A landscape with many valleys, sampled at points; each row gives a point and its height.
From any point a ball rolls to the lowest of the 6 points nearest to it. It stops when none of these is lower. Distance is the straight distance between rows; heights are no part of it.
K_272 (h 17.2): [-3.75  1.64  1.93  1.38 -0.39 -2.49 -1.65  1.36  0.21  0.15  3.78  0.01
  2.27  1.24 -0.19 -1.45  0.51 -3.45  3.66 -2.53 -0.71 -0.60 -0.13 -0.92
 -0.26 -2.12 -0.74]
K_115 (h 25.0): [ 0.54 -4.38 -1.53 -0.82  3.03  1.27 -3.95 -1.57 -0.88  0.68 -2.24  1.30
  0.55 -0.07  0.22  2.03 -0.25  2.51 -0.26  0.43  0.58  0.49 -0.46 -0.73
  2.44 -1.80  1.26]
K_384 (h 9.0): [ 1.68 -0.85 -0.49  1.40  0.92  1.13  2.45  0.00 -0.14  2.88 -1.59  1.12
 -2.68  0.12 -0.21 -0.69  3.42  1.47  2.18  2.86  4.60  3.79 -1.79  1.01
  0.12  0.20  2.51]
K_799 (h 37.6): [ 4.07  4.68 -1.73 -2.24 -1.84  1.51  1.72  0.44  1.68 -1.12 -2.49 -1.22
  0.74 -0.61 -0.67 -0.24 -1.70  2.02 -1.81  1.12 -2.16 -4.41  1.02  1.54
 -1.90  3.60 -1.19]
K_539 (h 20.2): [-2.17  1.57  0.90  1.51 -2.11 -3.08 -1.55 -0.34  1.65 -0.46  4.90  0.21
  0.64  1.30 -2.25 -1.17 -2.50 -3.72  0.80 -1.91 -2.86 -0.81  0.95 -2.63
 -0.29 -0.76 -2.76]
K_360 (h 14.1): [ 0.42 -2.18 -0.24  0.24  0.08 -0.92  1.88 -1.03  0.50 -0.38 -2.74  2.96
 -0.13 -0.02  0.90  0.00  3.12  0.66  0.96  2.65  4.42  2.79 -2.63  0.86
  1.31  1.16  0.76]
K_476 (h 15.8): [-1.50  2.77 -1.25 -0.88 -0.93 -0.48 -0.44  0.98  1.44 -1.50 -0.04  0.75
  3.80 -0.10  0.85 -1.01  1.38 -1.50  1.30 -1.88 -0.52 -4.31 -0.57  0.76
 -0.77  0.75 -1.78]
K_594 (h 38.7): [ 3.14  2.60  0.10 -0.79  0.39  1.62  3.07  0.50 -1.00  0.12 -2.32 -2.53
 -1.85  0.03 -0.88  1.18  0.00  1.75 -1.39  1.47 -0.30  0.29  0.90  2.31
 -0.98  1.69  0.41]
K_7 (h 35.7): [ 2.11  2.46 -0.14  1.33 -0.90  0.59  2.30  0.61 -0.42  4.86  4.03 -4.08
 -4.51 -0.04 -2.94 -0.48 -2.48 -0.44 -1.41  1.42 -1.81  0.06  2.59  0.28
 -2.29 -1.11 -0.10]
K_440 (h 21.9): [-1.54  0.33  1.85  1.31  0.46 -0.89  0.01  1.22 -0.99 -0.38  1.89 -1.62
 -0.46  1.21 -0.30 -0.32 -0.52 -1.14  2.84 -1.94 -1.86  2.09 -0.69 -0.32
  0.16 -0.95  0.17]
K_948 (h 35.9): [-3.35 -6.46 -0.67  0.22  0.94 -0.54 -1.98 -1.90 -1.56  0.38  0.47  3.52
  1.51 -0.59  2.68 -0.44  2.25  0.32 -0.31 -0.38  5.78  0.55 -0.75 -1.12
  2.59 -1.66  3.29]
K_581 (h 25.3): [ 1.81  4.12 -2.05 -0.21  0.25  1.67  1.45  1.11  1.89  2.08 -2.59  0.46
  0.55  0.56 -0.24 -0.80  2.58  0.70  1.86  0.70  1.17 -2.30 -0.43  1.63
 -1.35  0.99 -0.87]
K_692 (h 17.9): [-0.88 -5.94 -2.73 -1.09  3.15  0.29 -5.09 -2.62  0.11  2.10 -1.94  3.64
  2.05 -0.93  2.36  1.22  2.92  1.85 -1.22  0.06  2.60 -2.17  0.01 -1.84
  3.09 -2.73 -0.36]
K_41 (h 24.7): [ 1.61  1.90 -1.57 -0.31  0.29  0.39 -1.46  0.55  1.35  0.06  0.88 -1.41
 -0.77  1.14 -2.48 -0.11 -2.17  0.16  0.20 -0.36 -2.49 -2.03  0.30  0.60
 -0.65  1.31 -1.19]
K_263 (h 35.6): [-2.22 -5.53  0.43 -0.26 -2.81 -3.43  1.46 -2.24  1.56 -0.97 -0.69  3.54
  0.28 -0.24  3.78 -0.95  1.23  0.75 -0.15  4.63  5.94  3.62 -2.60  0.46
  1.44  1.49  1.27]
K_649 (h 26.8): [ 0.66  3.01 -0.24  1.91 -2.43 -2.53 -0.44 -1.55  3.38 -0.04  4.24  1.26
 -1.38  0.90 -4.53 -1.18 -2.82 -3.95 -0.30 -0.66 -3.08 -1.36  0.63 -3.23
 -1.04  0.71 -3.85]
K_949 (h 14.5): [-0.64 -2.70 -0.91  1.06  2.17  0.42 -1.87 -0.69 -0.96  0.16 -1.12  1.57
  0.82  0.41  0.63  0.92  1.36  1.13  1.77 -0.49  2.12  0.99 -1.76  0.05
  1.66 -1.05  1.22]
K_716 (h 18.9): [ 0.27 -3.47 -2.18 -1.52  0.08 -2.50 -0.17 -2.38  1.48 -0.57 -3.12  4.49
  0.68 -0.63  1.96  1.15  3.27  1.28 -0.66  2.90  4.17  0.56 -2.55  0.35
  2.05  1.01 -0.93]
K_338 (h 26.6): [ 0.45  1.90  1.16  0.80  0.45  0.75  1.19  1.15 -0.38  0.67  0.80 -2.60
 -2.18  1.14 -1.17  0.27 -0.96  0.30  1.35 -0.68 -1.41  1.77 -0.37  0.92
 -0.78  0.08  0.24]
K_737 (h 21.5): [-1.50 -1.50  0.90  1.33  1.65  0.74 -1.97  0.51 -0.92  0.81  0.74  0.39
  0.26  0.91 -0.63 -1.00  0.76  0.21  3.84 -1.58  0.84  2.53 -1.47 -0.27
  1.22 -2.31  2.15]
K_165 (h 36.4): [ 2.72  2.56 -0.40  0.26 -0.45  0.41  0.54  0.35  0.90  1.15  1.75 -3.04
 -3.14  1.05 -3.41  0.55 -3.90  0.13 -1.41  0.98 -2.93 -0.92  1.93  0.73
 -1.25  1.10 -1.09]
K_602 (h 20.7): [-0.26 -1.86 -2.42 -0.36  0.75 -1.09 -0.49 -1.18  1.70  0.17 -3.40  4.46
  1.49 -0.25  1.59  1.06  5.05  0.46  0.55  1.57  4.44 -0.77 -2.60  0.61
  1.30  0.35 -0.97]
K_767 (h 22.5): [-0.75  3.31 -1.22 -1.69 -2.29  0.16  0.21  0.10  1.22 -2.64 -1.71  1.18
  4.73 -0.90  2.23 -0.76  1.68 -0.32 -0.32 -1.32 -0.90 -4.97 -0.38  0.76
 -0.95  1.40 -1.83]
K_664 (h 19.1): [ 2.02 -4.56 -3.34 -2.47  2.64 -1.28 -3.59 -2.21  1.34  1.57 -4.06  4.76
 -0.21 -0.68  1.49  2.51  2.35  1.84 -0.68  2.20  2.57 -1.93 -1.38 -0.69
  2.69 -1.38 -1.88]
K_918 (h 58.6): [-1.34 -4.77  1.55 -0.52  1.26  1.00 -5.28 -1.42 -0.61 -0.77  1.77 -1.90
  0.58  0.97 -2.76  0.43 -5.28  1.20 -2.81  0.89 -4.88 -0.07  2.32 -2.35
  0.30 -1.68  0.00]
K_460 (h 51.1): [ 4.17 -2.23  0.29 -0.86  0.64  1.61  3.80 -0.77 -1.39 -1.34 -3.28 -0.40
 -4.29 -1.19  0.18  1.28 -0.86  2.86 -2.18  4.02  3.05  4.99 -0.32  0.94
 -0.11  0.75  3.24]
K_521 (h 37.7): [-1.17 -4.13  1.42  0.30 -0.17 -0.14  1.74 -0.63 -2.09 -3.03 -0.84  1.32
  0.10 -1.75  2.24 -0.27  0.63 -0.43 -0.30  0.08  2.89  4.00 -1.48  0.12
  1.36  0.03  2.61]
K_15 (h 26.1): [ 1.77 -0.91 -0.68  0.75  2.19  1.47  0.25  0.18 -0.96  1.32 -1.89 -0.09
 -1.82  0.23 -0.83  0.82  0.71  1.77  1.61  0.98  1.43  2.17 -1.10  0.95
  0.50 -0.35  1.84]
K_697 (h 60.4): [ 2.69 -0.69  2.18  0.06  0.07  3.31  3.98  1.46 -2.77  3.62  1.98 -4.55
 -6.63 -2.27 -1.01 -1.06 -2.56  1.78 -1.01  0.97  0.06  3.97  1.07  0.27
 -2.58 -3.41  3.73]
K_300 (h 27.4): [ 0.09 -5.38 -0.37  0.16  0.13 -1.03 -0.29 -1.75 -0.17 -0.10 -1.20  3.78
 -0.76 -0.41  1.09 -0.08  1.65  1.23  2.02  2.13  4.93  3.60 -3.24 -0.17
  2.24 -0.70  2.08]
K_731 (h 32.8): [-0.02  2.42  1.92  2.74  0.43  0.97  3.35  2.56 -0.75  3.75  0.23 -0.66
 -2.12  0.51  0.52 -1.92  3.90 -1.32  4.23  0.67  1.85  2.75 -0.50  0.48
 -1.06 -0.41  1.80]
K_815 (h 23.2): [-2.92 -1.00 -0.16  0.43  0.09 -1.04  0.05  0.22 -0.60 -1.29 -1.62  2.69
  3.28 -0.28  2.59 -0.29  4.66 -1.43  1.11  0.07  4.28  0.18 -1.65  0.91
  1.13  0.01  0.39]
K_951 (h 43.7): [ 2.03  0.28  1.48  0.04  0.59  1.61  1.89  1.11 -1.92 -0.63 -0.61 -2.97
 -3.45 -0.15 -1.01  1.14 -1.78  1.36 -0.31 -0.16 -1.17  3.00  0.05  1.03
 -0.73 -0.19  1.77]
K_904 (h 24.3): [-3.02  3.80  1.29  0.18 -1.24 -1.24  0.47  1.22 -0.58 -2.08 -0.90  1.43
  5.35 -0.34  3.03 -1.92  4.47 -2.90  1.33 -0.80  1.21 -2.63 -0.09  0.55
 -0.35 -0.25 -1.15]
K_992 (h 20.4): [-0.99 -1.25 -3.80 -2.69  0.34 -0.50 -1.29 -0.81  1.24 -0.06 -3.28  4.46
  3.68 -1.55  2.82  0.75  3.86  0.81 -1.01 -1.00  3.16 -5.27 -1.25 -0.12
  0.80 -0.34 -1.47]
K_198 (h 14.4): [ 2.41 -1.58  2.40  0.38  0.76  2.35  2.05  0.82 -2.03 -0.20 -0.32 -2.26
 -4.65 -0.58 -0.71 -0.26 -1.97  1.83  0.60 -0.21  0.30  5.06 -0.52 -0.18
 -0.89 -1.63  3.22]
K_969 (h 28.7): [ 1.82 -2.39  0.26  0.53 -1.52 -0.76  3.12 -1.22  1.30 -0.71 -3.72  2.21
 -1.92 -0.50  1.57 -0.18  2.02  2.01 -0.72  6.20  4.26  5.23 -1.52  1.15
  0.06  2.24  1.24]
K_299 (h 18.2): [-3.46  0.83  1.24 -0.29 -0.86 -1.28  1.14  0.41 -2.14 -2.61  0.68  0.04
  4.04 -0.67  3.78 -0.90  2.78 -2.19 -1.98 -2.25  1.56 -2.33  1.60  0.60
  0.20  0.35  0.65]
K_717 (h 15.6): [-2.88  0.96 -0.98 -0.20 -0.03 -0.71 -2.25  0.55  0.52 -0.78  1.98  0.79
  3.68  0.43  0.34 -0.61  0.22 -1.95  1.44 -2.64 -1.11 -3.40 -0.05 -0.16
  0.35 -0.57 -1.17]
K_842 (h 17.4): [-1.40 -4.63 -2.65 -1.93  1.17 -0.88 -1.90 -2.39  0.21  0.08 -1.76  3.90
  2.37 -0.90  3.20  1.66  3.17  0.80 -2.46 -0.24  4.13 -2.53 -0.19 -0.54
  2.48 -0.39  0.26]
K_768 (h 49.2): [ 0.98  4.03  1.77  0.18 -1.34  0.12  2.76  0.88 -0.83 -2.53 -2.37 -1.07
  1.12 -0.51  1.08 -0.08  1.52 -0.04 -1.13  0.01 -1.85  0.50  0.03  1.47
 -1.40  2.35 -0.87]
K_867 (h 15.0): [-0.02  0.69 -0.72 -0.29  1.02  0.51 -0.18  0.39 -0.20 -0.81 -1.62  0.81
  1.61  0.09  0.38  0.64  1.98  0.18  1.41 -0.74  0.42 -0.45 -1.29  1.15
  0.56  0.78 -0.03]
K_582 (h 23.7): [ 1.49 -4.32 -2.09 -0.84  2.23 -0.74 -2.25 -2.27  1.06  2.13 -3.03  4.20
 -1.31  0.52 -0.37  1.18  2.48  2.03  1.81  3.27  3.95  1.77 -2.61 -0.51
  2.71 -1.24  0.62]
K_302 (h 30.7): [ 3.54  4.76 -1.61  0.29 -2.53  0.47  2.06 -0.02  2.68  1.44  2.18 -1.66
 -1.75  0.02 -3.14 -1.51 -2.53 -1.28 -1.32  1.00 -2.22 -3.64  2.38  0.15
 -2.45  2.05 -2.35]
K_545 (h 13.5): [ 1.35  0.80  1.88  0.36 -0.31  0.56  0.81  0.88 -0.67  1.92  2.61 -3.75
 -5.48  0.61 -2.82  0.36 -4.06  1.01 -0.33  0.12 -2.88  3.26  0.89 -0.17
 -1.55 -1.82  0.86]
K_601 (h 21.4): [-1.92 -1.52 -0.37  0.27  0.74  0.12 -3.91 -0.38 -0.42 -0.19  2.82 -0.96
  1.98  0.49 -0.84  0.45 -2.94 -0.56 -0.98 -2.01 -2.62 -2.18  1.11 -1.03
  0.48 -0.58 -0.52]
K_225 (h 9.6): [ 2.70 -1.03 -2.15 -1.38  2.00  1.33 -3.03  0.21  0.16 -0.51 -1.44 -0.97
  0.40 -0.13 -1.14  1.99 -2.74  1.82 -1.58  0.34 -2.01 -2.11  0.57  0.33
  0.90  0.80 -0.47]
K_550 (h 32.7): [-3.13 -5.47  0.47  0.01  2.97  1.82 -5.54 -1.49 -0.85  2.29  0.21  0.97
  3.19  0.59 -0.24 -0.30  0.25  1.96  1.31 -0.59 -0.08  0.08  0.46 -1.98
  1.88 -3.41  1.52]
K_761 (h 37.8): [ 0.84  4.95  1.07  1.45 -0.57  0.89  3.88  2.18 -0.05  3.40  0.16 -2.12
 -1.19  0.86 -0.16 -1.33  2.95 -0.85  1.11  1.35 -0.13 -0.34  1.10  1.57
 -1.98  0.80 -0.13]
K_196 (h 8.1): [-0.97 -3.14  2.30 -0.02  0.52  0.29 -2.94 -1.04 -1.46 -1.10  2.32 -2.42
 -1.50  0.44 -2.70 -0.10 -5.19  1.03 -0.71 -0.96 -3.74  2.63  0.24 -1.65
 -0.18 -2.26  0.92]
K_335 (h 42.5): [ 2.10 -2.06 -0.89 -0.75  3.22  2.41 -4.19 -0.27  0.42  2.10 -1.82 -1.78
 -0.86  1.56 -2.97  1.28 -3.43  3.15  0.12  2.40 -2.32  0.38  1.45 -0.71
  0.35 -1.95  1.14]
K_878 (h 10.8): [-0.44  3.71  1.22  2.36 -0.72  0.07  2.70  1.22  0.55  0.54 -3.66  1.92
  1.35 -0.03  1.90 -2.48  6.11 -1.36  2.22  3.45  3.07  2.24 -0.95  1.10
 -1.07  1.22 -0.01]
K_640 (h 17.5): [-2.27  0.34 -1.64  0.92 -0.26 -0.06 -4.67 -0.23  2.76  0.59  3.26  1.55
  3.35  1.16 -2.46 -2.59 -1.60 -2.66  1.64 -1.37 -2.66 -4.19  0.32 -1.75
 -0.52 -0.41 -2.34]
K_212 (h 39.9): [ 1.85  1.71 -0.29  1.47 -1.39 -0.80 -1.13 -1.30  2.46  0.89  3.40 -0.88
 -3.13  1.35 -5.62 -0.59 -4.41 -1.95 -1.75  0.48 -3.62 -0.31  1.42 -2.38
 -1.45  0.81 -2.60]
K_28 (h 60.6): [-0.74  4.38  3.32  0.36 -3.83 -3.19  4.32  1.67  1.16  0.99  3.47 -2.32
 -4.47  0.66 -0.66  0.54 -2.88 -2.15 -0.50 -0.17 -3.78  3.70  1.76 -2.14
 -1.16  0.11 -2.99]
K_776 (h 20.3): [ 0.10  2.73 -1.39  1.46 -1.44 -0.80 -1.94 -0.09  3.48  0.66  3.28  0.86
  0.31  1.48 -3.58 -2.71 -2.10 -3.00  1.63 -0.75 -2.81 -3.07  0.29 -1.98
 -1.37  0.25 -3.11]
K_298 (h 27.0): [ 1.98  3.34 -1.05 -0.88 -0.22  1.08  0.98  0.50  1.66 -0.81 -2.09 -0.88
  1.10  0.17 -0.22  0.46  0.38  1.32 -0.14  0.24 -1.07 -2.86 -0.07  1.73
 -0.93  2.30 -1.38]
K_786 (h 48.8): [ 3.06 -2.02 -0.21 -1.27  2.77  2.15 -1.04 -0.24 -1.51  0.55 -2.15 -2.05
 -3.02  0.52 -2.15  1.81 -2.90  2.61 -0.60  1.75 -0.45  2.03  0.67  0.32
  0.73 -0.85  2.31]
K_448 (h 57.9): [-1.62  0.67  3.27 -0.39 -1.31 -1.55  1.44  0.44 -1.83 -2.72  2.08 -2.41
 -0.60 -0.54  0.80  0.96 -2.24 -1.09 -1.13 -2.38 -2.98  2.30  0.26 -0.10
 -0.56  0.04 -0.51]
K_896 (h 40.8): [ 0.34 -0.86  3.35  1.02  0.34  1.21  1.36  1.62 -1.83 -0.03  0.85 -0.72
 -2.92 -0.10  0.09 -0.65 -0.67  0.15  3.11 -1.57 -0.10  4.90 -1.27 -0.50
 -1.00 -1.93  2.37]
K_113 (h 37.2): [-1.51 -4.60  0.34 -0.42  0.47  0.41  0.82 -1.46 -2.64 -2.95 -0.33  0.69
  1.08 -1.70  2.97  1.42  0.55  0.65 -3.81 -0.74  3.01  1.21  0.54  0.04
  1.82  0.50  2.85]
K_375 (h 33.8): [-0.37  4.50  2.10  1.92 -1.25 -0.16  2.93  1.67 -0.28 -0.69 -3.29  0.65
  1.54  0.41  2.36 -1.69  4.48 -1.20  1.33  1.47  0.51  1.28  0.21  1.08
 -1.35  1.42 -1.15]
K_130 (h 32.6): [ 0.86 -3.99 -0.66 -1.59  2.71  1.42 -4.31 -0.84 -1.69 -1.37 -1.31 -1.15
  0.66 -0.49  0.05  2.66 -3.69  2.09 -2.98 -0.09 -2.39 -0.92  1.62 -0.82
  1.94 -1.05  0.99]
K_576 (h 17.7): [-3.63 -3.00 -2.65 -1.67  1.12 -0.51 -1.83 -1.14  0.23  0.89 -0.92  4.03
  2.32 -0.62  4.14  0.11  4.54 -0.19 -2.79 -1.99  5.61 -4.34  1.21 -0.77
  1.53 -0.06  0.79]
K_45 (h 20.6): [-2.55 -3.40  0.19  0.28  1.45  0.52 -2.20 -0.67 -2.10 -0.95  1.28 -0.35
  2.05 -0.21  1.06  0.65 -0.42 -0.05 -0.73 -2.35  0.29 -0.01  0.61 -0.54
  1.57 -1.31  1.89]
K_396 (h 21.7): [-2.57  0.07 -3.76 -2.58 -1.16  1.09 -3.18 -0.20  1.36 -0.02  0.84  1.95
  4.47 -1.42  2.41 -1.28  0.69 -0.90 -0.97 -3.08  0.29 -7.84  1.50 -0.74
  0.20 -0.55 -0.92]
K_592 (h 20.9): [-2.47 -0.33 -1.77 -1.48 -0.13  0.59 -1.51 -0.12 -0.70 -1.34  1.18  0.33
  3.39 -0.80  2.84  0.51  0.95 -1.14 -3.06 -3.40  0.70 -4.65  1.90 -0.35
  0.62  0.68  0.40]
K_417 (h 23.1): [-0.69 -2.42 -1.34 -1.88  0.87  0.73 -2.57 -0.58 -1.66 -1.53  0.48 -1.08
  2.07 -1.17  1.38  1.83 -1.80  0.97 -4.14 -2.36 -1.02 -3.40  1.78 -0.33
  1.31  0.39  0.51]
K_217 (h 22.0): [-3.63 -2.34  1.77  1.24  1.07 -0.72 -0.73  0.30 -2.48 -1.06  2.18  0.49
  1.78 -0.13  1.40 -1.00  1.12 -1.42  1.82 -2.92  1.64  1.64 -0.55 -0.54
  0.93 -2.29  2.55]
K_240 (h 20.1): [-0.83  2.85  1.11  1.26 -0.36 -0.96  0.33  1.20  1.10  1.47  2.92 -1.76
 -1.42  1.55 -1.37 -1.19 -0.83 -2.06  2.63 -0.97 -1.99  0.96  0.15 -0.05
 -1.08 -0.06 -1.28]
K_21 (h 15.2): [ 0.73 -0.34  2.10  1.86  0.97  1.56  1.76  1.61 -1.31  2.12  0.46 -0.70
 -3.15  0.56 -0.25 -1.29  1.19  0.26  3.82 -0.27  1.22  4.29 -1.33 -0.41
 -0.66 -1.58  3.27]
K_316 (h 16.6): [-2.30  0.79  2.11  0.82 -0.14 -1.13  1.05  0.86 -1.42 -2.23 -0.17 -0.42
  1.85 -0.37  1.48 -0.15  1.86 -1.47  1.58 -1.19  0.04  0.90 -0.35  0.86
  0.36  0.11 -0.28]
K_713 (h 9.5): [-1.03  2.19  0.17 -0.45 -0.65 -0.35  0.69  0.70 -0.02 -2.02 -0.73  0.38
  3.38 -0.13  1.49 -0.09  2.37 -1.02  0.56 -1.24 -0.19 -1.88 -0.65  1.15
  0.00  0.90 -0.83]
K_931 (h 19.4): [ 1.94  0.97 -1.97 -0.31  1.07  0.28  1.12 -0.62  1.05  0.47 -4.29  1.88
  0.30  0.14  0.34  0.61  3.50  1.67  0.50  1.87  2.50  0.08 -1.72  1.73
  0.57  1.38 -0.38]
K_339 (h 26.9): [ 0.92  3.32 -3.00  0.28  0.72  2.14 -0.59  1.66  2.35  4.02 -0.09 -0.27
  0.28  1.22 -1.87 -1.56  1.76  0.28  3.09  0.48  0.53 -3.11 -0.28  1.11
 -1.65 -0.11 -0.57]
K_520 (h 51.9): [-0.22  4.41  3.83  0.83 -3.28 -0.54  6.83  2.04 -0.80  4.80  3.06 -3.95
 -4.78 -0.78  0.90 -0.35 -1.14 -1.31 -1.90  1.76 -3.24  2.72  3.14 -0.35
 -3.19  0.21 -1.14]
K_211 (h 17.3): [-3.52 -0.58  0.62  1.35  1.31 -0.17 -3.04  0.96 -0.26  0.75  2.12  0.32
  2.29  1.58 -0.47 -1.29  0.97 -1.45  3.76 -2.23  0.37 -0.47 -0.77 -0.32
  0.64 -2.41  0.59]
K_238 (h 42.8): [ 1.20 -0.22  0.25 -0.18  0.50  0.08 -1.56  0.01 -0.36 -0.89  1.22 -2.61
 -1.52  1.05 -2.80  1.06 -4.00  0.97 -0.80 -0.65 -3.46  0.60  0.63 -0.06
 -0.03  0.04 -0.27]
K_349 (h 19.0): [ 0.80 -2.69 -3.03 -0.77  3.25  1.34 -4.70 -0.66  0.96  1.67 -2.40  1.47
  1.26  0.29 -0.38  1.55  0.18  2.15  0.83  0.31 -0.33 -1.78 -0.79 -0.43
  1.72 -1.48 -0.02]
K_264 (h 17.8): [ 0.61 -2.31 -3.31 -2.43  1.66  0.25 -2.19 -1.33  0.65 -0.46 -2.60  2.71
  3.14 -1.48  1.70  2.05  1.74  1.40 -1.38 -1.24  0.80 -4.23 -0.62 -0.04
  1.82 -0.13 -1.04]
K_411 (h 67.3): [-1.42 -3.49  3.49 -0.25  0.18  0.37 -0.30  0.18 -3.08 -2.23  1.59 -1.60
 -1.87 -1.32  0.41 -0.24 -3.43  1.01  0.04 -3.28 -1.26  3.96 -0.52 -1.31
 -0.14 -2.89  2.28]
K_480 (h 27.9): [ 1.47  2.12 -0.91  1.22  1.88  1.76  0.41  0.99 -0.05  3.08 -0.17 -0.88
 -1.42  1.11 -1.01 -0.56  1.40  0.43  2.39  0.45  1.02  0.35 -0.36  1.48
 -0.67 -0.38  0.85]
K_474 (h 31.6): [ 0.70  1.53 -1.19 -0.74 -2.75 -0.71 -1.24 -0.90  1.82 -2.90  2.49 -0.11
  1.61 -0.68 -1.25 -0.36 -3.60 -1.65 -2.09 -1.86 -3.55 -4.57  1.04 -0.79
 -0.71  2.13 -2.41]
K_485 (h 37.5): [-2.11  0.79  3.05  0.73 -1.26 -2.44  0.39  0.91 -0.55 -0.33  3.97 -1.97
 -2.14  0.82 -1.11 -0.32 -3.33 -1.67  0.95 -1.85 -2.94  3.23  0.35 -1.75
 -0.47 -1.60 -0.92]
K_191 (h 27.8): [ 2.54  3.18 -2.59 -0.58  0.79  1.64  0.15  0.98  1.99  2.09 -0.94 -0.63
 -0.63  0.71 -1.80 -0.66 -0.21  1.20  0.88  0.73 -0.48 -3.34  0.61  1.60
 -1.36  0.92 -1.04]
K_260 (h 10.4): [ 2.93 -1.62  0.79 -0.13  1.74  3.56  0.49  0.55 -2.36  4.19  0.54 -3.89
 -5.31 -0.61 -2.93 -0.37 -3.04  2.56 -0.49  2.20  0.23  2.77  1.57 -0.08
 -1.80 -3.46  4.56]
K_959 (h 23.6): [ 0.20 -0.32 -1.34  0.64  3.08  1.80 -2.84  0.75  0.62  2.99 -0.60 -0.31
 -0.07  1.69 -2.22 -0.13  0.30  1.59  3.03  0.21  0.03 -0.06 -0.96  0.45
  0.25 -1.21  0.61]
K_446 (h 40.6): [ 0.07  0.21  0.81 -0.67 -0.42 -0.05  0.85 -0.07 -1.63 -3.53 -0.04 -1.82
  0.98 -0.60  0.80  1.61 -1.36  0.14 -2.36 -1.37 -1.52 -0.26  0.12  0.96
  0.37  1.30 -0.16]
K_587 (h 16.7): [-1.30 -3.36 -1.77 -0.57  2.02  0.50 -2.52 -1.02 -1.10 -0.25 -0.81  1.35
  2.65 -0.62  1.55  1.00  1.42  0.74 -1.03 -1.73  1.96 -2.00 -0.27 -0.02
  1.99 -0.76  0.55]
K_603 (h 40.7): [-1.50  3.24  1.92 -0.33 -3.57 -2.88  0.99 -0.21  0.29 -3.12  3.19 -1.19
  2.10 -0.36  1.05 -0.32 -1.59 -3.07 -2.11 -2.13 -3.25 -2.82  1.38 -0.43
 -0.99  1.65 -2.78]
K_662 (h 28.6): [ 0.67 -3.15  1.51  0.57 -1.32 -0.66  2.70 -1.13 -0.64 -3.00 -2.85  1.71
 -0.75 -1.32  1.89 -0.10  0.91  1.15 -0.96  3.33  3.42  5.23 -1.70  0.56
  0.49  2.01  2.31]
K_378 (h 43.6): [-0.62  0.23  3.20  0.62 -0.94 -0.55  2.98  0.20 -2.54 -4.23 -2.04 -0.77
  1.20 -0.94  2.34  0.21  0.98 -0.46 -2.06 -0.10 -0.55  3.16  0.28  1.05
 -0.04  1.50  0.63]
K_712 (h 53.5): [-0.01  1.76  1.07  0.33 -2.67 -2.74  0.01 -0.97  0.91 -2.23  3.75 -1.33
 -1.09  0.30 -2.38  0.77 -4.10 -2.22 -2.54 -1.61 -4.04 -0.39  0.78 -1.83
 -0.43  0.92 -3.26]
K_227 (h 21.8): [ 0.35 -0.01  0.55  0.41 -0.11 -0.53  2.44 -0.28 -0.63 -2.44 -3.66  1.30
  1.25 -0.45  1.64  0.55  3.16  0.78 -0.64  2.29  2.02  2.56 -1.25  1.35
  0.25  1.97  0.11]
K_500 (h 20.8): [ 2.07 -3.06 -2.08 -1.73  1.67 -0.74 -0.95 -1.87  0.47 -0.36 -3.91  2.53
  0.07 -0.52  1.04  2.61  1.38  2.32 -1.29  2.03  2.66 -0.13 -1.63  0.49
  2.07  0.71  0.03]
K_654 (h 23.8): [ 0.08  4.51 -2.04  0.86 -0.76  0.41 -0.76  1.63  3.29  2.06  1.81  0.43
  0.60  1.47 -2.29 -2.30  0.25 -1.76  3.19 -0.42 -1.27 -3.68 -0.10  0.46
 -1.83  0.44 -1.99]
K_434 (h 37.0): [ 0.39 -1.99  1.16 -0.56  1.04  0.37  0.23  0.19 -2.32 -2.62 -0.76 -1.52
 -0.54 -0.71  0.07  1.37 -1.55  0.95 -0.71 -1.33 -0.64  2.12 -0.42  0.55
  0.53 -0.10  1.30]
K_813 (h 73.0): [-1.86  3.83  4.04  0.04 -4.30 -4.63  3.19  0.73  0.41 -1.80  3.47 -1.26
 -0.61  0.32  0.82  1.05 -2.71 -3.28 -1.28 -1.15 -4.04  2.17  1.18 -2.50
 -0.54  0.65 -3.66]
K_840 (h 36.3): [ 0.94  5.61  1.39  0.73 -2.60 -0.65  3.00  1.49  1.46  1.39  1.60 -2.12
 -1.67  0.95 -0.77 -0.91 -0.13 -1.76  0.73  0.33 -2.39 -0.75  1.19  0.94
 -2.15  1.57 -2.27]
K_147 (h 30.2): [ 2.21 -1.15 -0.41 -0.85  1.55  0.49  0.93 -0.65 -1.49 -2.53 -3.40 -0.72
 -0.33 -0.75  0.19  2.74 -0.72  2.07 -2.15  1.16  0.50  1.55 -0.48  1.47
  0.99  1.51  0.91]
K_123 (h 47.8): [ 0.23  5.62  3.30  1.31 -3.20 -0.46  6.20  2.45 -0.49  5.16  2.86 -3.13
 -3.39 -0.49  0.81 -1.31  0.43 -2.17 -0.70  1.72 -2.64  1.45  2.79  0.03
 -2.51  0.34 -1.49]
K_825 (h 13.4): [ 0.26  2.51  0.06 -1.73 -3.68 -1.19  0.65 -0.41  0.45 -3.72  1.81 -1.22
  2.25 -1.44  0.58  0.38 -3.24 -1.27 -3.33 -2.06 -3.72 -4.42  1.21  0.04
 -0.94  3.24 -2.21]
K_659 (h 23.3): [ 0.52  3.59 -3.93 -1.10 -0.89  1.64 -1.16  1.05  3.89  0.89 -0.31  1.77
  1.75  0.28 -1.55 -1.90  0.03  0.03  2.93 -0.53 -0.93 -5.41 -0.53  0.66
 -1.61  0.69 -1.99]
K_85 (h 10.3): [ 2.26  3.87 -0.87  1.91 -2.34 -1.15  2.01 -0.67  2.85  2.81  4.29 -0.88
 -4.04  0.62 -4.75 -1.66 -2.91 -2.64 -1.27  1.02 -2.14 -1.06  2.33 -1.80
 -1.91  1.06 -2.50]
K_283 (h 49.3): [ 1.52  3.58  1.20 -0.34 -1.44 -0.18  2.03  0.64  0.16 -1.70 -0.08 -2.67
 -1.30  0.35 -0.84  0.84 -2.12  0.03 -1.29 -0.16 -2.80 -0.25  0.78  0.88
 -1.24  2.53 -1.51]
K_241 (h 34.4): [-2.29 -5.27  0.70  0.59 -0.75 -1.15  1.06 -1.36 -0.88 -2.13 -0.48  3.15
  1.10 -1.02  3.32 -0.78  1.60 -0.03 -0.36  1.09  5.12  3.23 -1.32 -0.25
  2.11  0.14  2.87]

Where does a ball stop that starts at each point below?
K_446 | K_360
K_712 | K_713
K_813 | K_713

Call two points neighbours if one is among the 6 nearest of the other. Go from one point of each pair to the other, from neighbour to neighbour, staying as low as possible. Name the highest point that can't be avoided.
K_713 / K_545 | K_716
K_225 / K_949 | K_349
K_225 / K_825 | K_767
K_260 / K_878 | K_21
K_713 / K_949 | K_867
K_878 / K_384 | K_360
